Points on a hilly landscape, in no order, each with its height.
From any point a ball rolls to the lowest of the 4 points nearest to it. It stops when none of these is lower. Distance is the straight distance between rows; heights are no part of it.
turat: [-10  -8  17  26  11 -49 -11   2   7 -32]  height 503
kup: [ -3   6   1  16   4 -26 -25  -6  12   3]  height 582
Leze: [31 10 -7 -7 -1  0 18  8  8 40]  height 620
rek: [ 15  21 -35 -10 -23  70 -18  10   0  37]  height 439
mudif: [ 38  13 -27 -34 -19  59  30 -19 -33  35]  height 306
mero: [-33 -32  25  24  25 -48   1  19 -11 -63]  height 398
bifaf: [ 11   7 -48 -43 -48 111  20 -52 -63 -22]  height 385
dimet: [ 11  21 -17  13  -6  -8  23 -12   6  29]  height 617
Lada: [  7 -15  71  -6   3 -50  63 -14  16   2]  height 151
vikag: [  6 -28  62 -15  10 -29  -9  32  22  -3]  height 596
relag: [-29  26 -29  49   3 -22 -39 -20  15 -10]  height 653
lebas: [  8  32 -64   8 -11  15  43 -47 -14  31]  height 181
dov: [-10 -51  70 -27  25 -21 -20  53   9 -32]  height 390
Basan: [ 28   1  19 -16   4 -20  29  -3   8  42]  height 547
Ledi: [  5  17 -58   8 -38  84 -16 -14 -14  25]  height 387
pona: [-28 -21  12  12  27 -38 -32  20  -8 -61]  height 356
bopo: [ 13  26 -42   7  -3  -9  41 -36  -3  29]  height 150
Bib: [-39 -47  58   6  25 -46  29  32 -17 -72]  height 371
gitup: [-17 -44  47 -12  19 -35 -32  42   0 -49]  height 152
takim: [ 28 -19  56 -37   5 -13   2  24  28  31]  height 626
sefa: [-24 -17  52  15  18 -60  30  -2   1 -44]  height 407
keke: [-23 -25  45   5  13 -54  10  15   5 -38]  height 346
Zepi: [ 27  25 -71 -13  -2  31  61 -51 -29  21]  height 532
mifa: [ -5   6   7   1   4  16 -64  30  25   9]  height 760
tozar: [ 10  20 -56 -29 -26  81  32 -58 -54 -17]  height 314
pelaf: [-48 -50  29  22  29 -33  33  39 -33 -95]  height 431
fisiz: [-32 -36  59   8  18 -55  43  20  -6 -65]  height 410
Zunez: [ 20 -24  62 -22   0 -31  18  17  22  15]  height 618
Mel: [-14  24 -62  35 -34  64 -39  -8   1  15]  height 171
Seb: [-18  47 -65  49  -7  -9 -21 -39   8   4]  height 681
Pevat: [ 29   7 -29 -39 -18  82  17  -8 -32  40]  height 256
sel: [-19 -23  24 -10  21 -13 -52  32   6 -33]  height 130
Medaz: [  8   1  42 -14  13 -25 -14  21  15  11]  height 577
bovup: [  3  36 -71  18 -17  45   8 -45  -9  25]  height 575
non: [-11   8 -13  14  -9  48 -65  19  22  21]  height 65
Konu: [ 18  12   0 -13  -3  30 -26  18  12  37]  height 599
vorag: [ -3 -18  34 -17   9 -13 -48  29  18   0]  height 446
sav: [ 26  20 -46  -9 -13  28  21 -22 -10  36]  height 569
mumob: [ 16  31 -58   1  -8  31  26 -36 -14  34]  height 493
pif: [-25 -57  45 -26  44 -17 -44  63  -7 -54]  height 42
lizap: [  8 -23  51 -22  10 -21 -32  31  27   2]  height 557
Safi: [ 14  23 -46 -10 -19  76  15 -27 -36  22]  height 43
fid: [-19  17 -49  30 -42  82 -55   8  11  20]  height 566
remem: [ -4  40 -71  37 -25  41  -8 -30  -4  28]  height 508
fudu: [-39 -54  39   6  29 -33   8  40 -17 -69]  height 417
geno: [ 39  -2  18 -31  -1   1  14   6  16  41]  height 601
mim: [ 11  24 -22   3  -6  15  -7  -1  10  32]  height 687
nafi: [-24  -3  -2  13  15 -22 -61  24   9 -21]  height 448
baz: [ -7  27 -36  18 -18  36 -43  -2  12  25]  height 646
pagev: [-11  28 -23  32   0 -14 -35 -18  13  11]  height 658
roral: [-20  13  -8  31  10 -56 -17 -13   9 -16]  height 578
mumo: [ 20  -2  36  -2   0 -39  41  -9  14  21]  height 442
kas: [ 25  16 -24  -9 -10  15  33 -19 -11  42]  height 598
buri: [  2 -10  42  -2   3 -50  13  -5  11  -9]  height 425
deka: [-15 -35  64 -11  11 -42   4  34   2 -50]  height 287
timo: [-12  -4  34   8   4 -59  39 -19  20 -15]  height 513
nemi: [ 36  22 -44 -31  -7  45  36 -32 -30  23]  height 450
Zes: [  4   4  12   0   2 -14 -27  11  24   6]  height 595
kolu: [ 22  13 -10   5   1 -35  60 -28  13  25]  height 640

Where does a ball stop that starts at each point below?
buri: pif
Zes: sel
turat: pif
lizap: sel
Zepi: bopo
mero: pif
geno: Lada
Seb: Mel
fisiz: pif
bovup: bopo

Call two points neighbours if one is among the 4 nearest of the other. Go from one point of each pair to the other, from neighbour to neighbour, staying as low as possible. Name the highest point that can't be avoided.
bopo, Safi: mumob
Mel, non: fid
pif, Lada: buri
Mel, Safi: Ledi
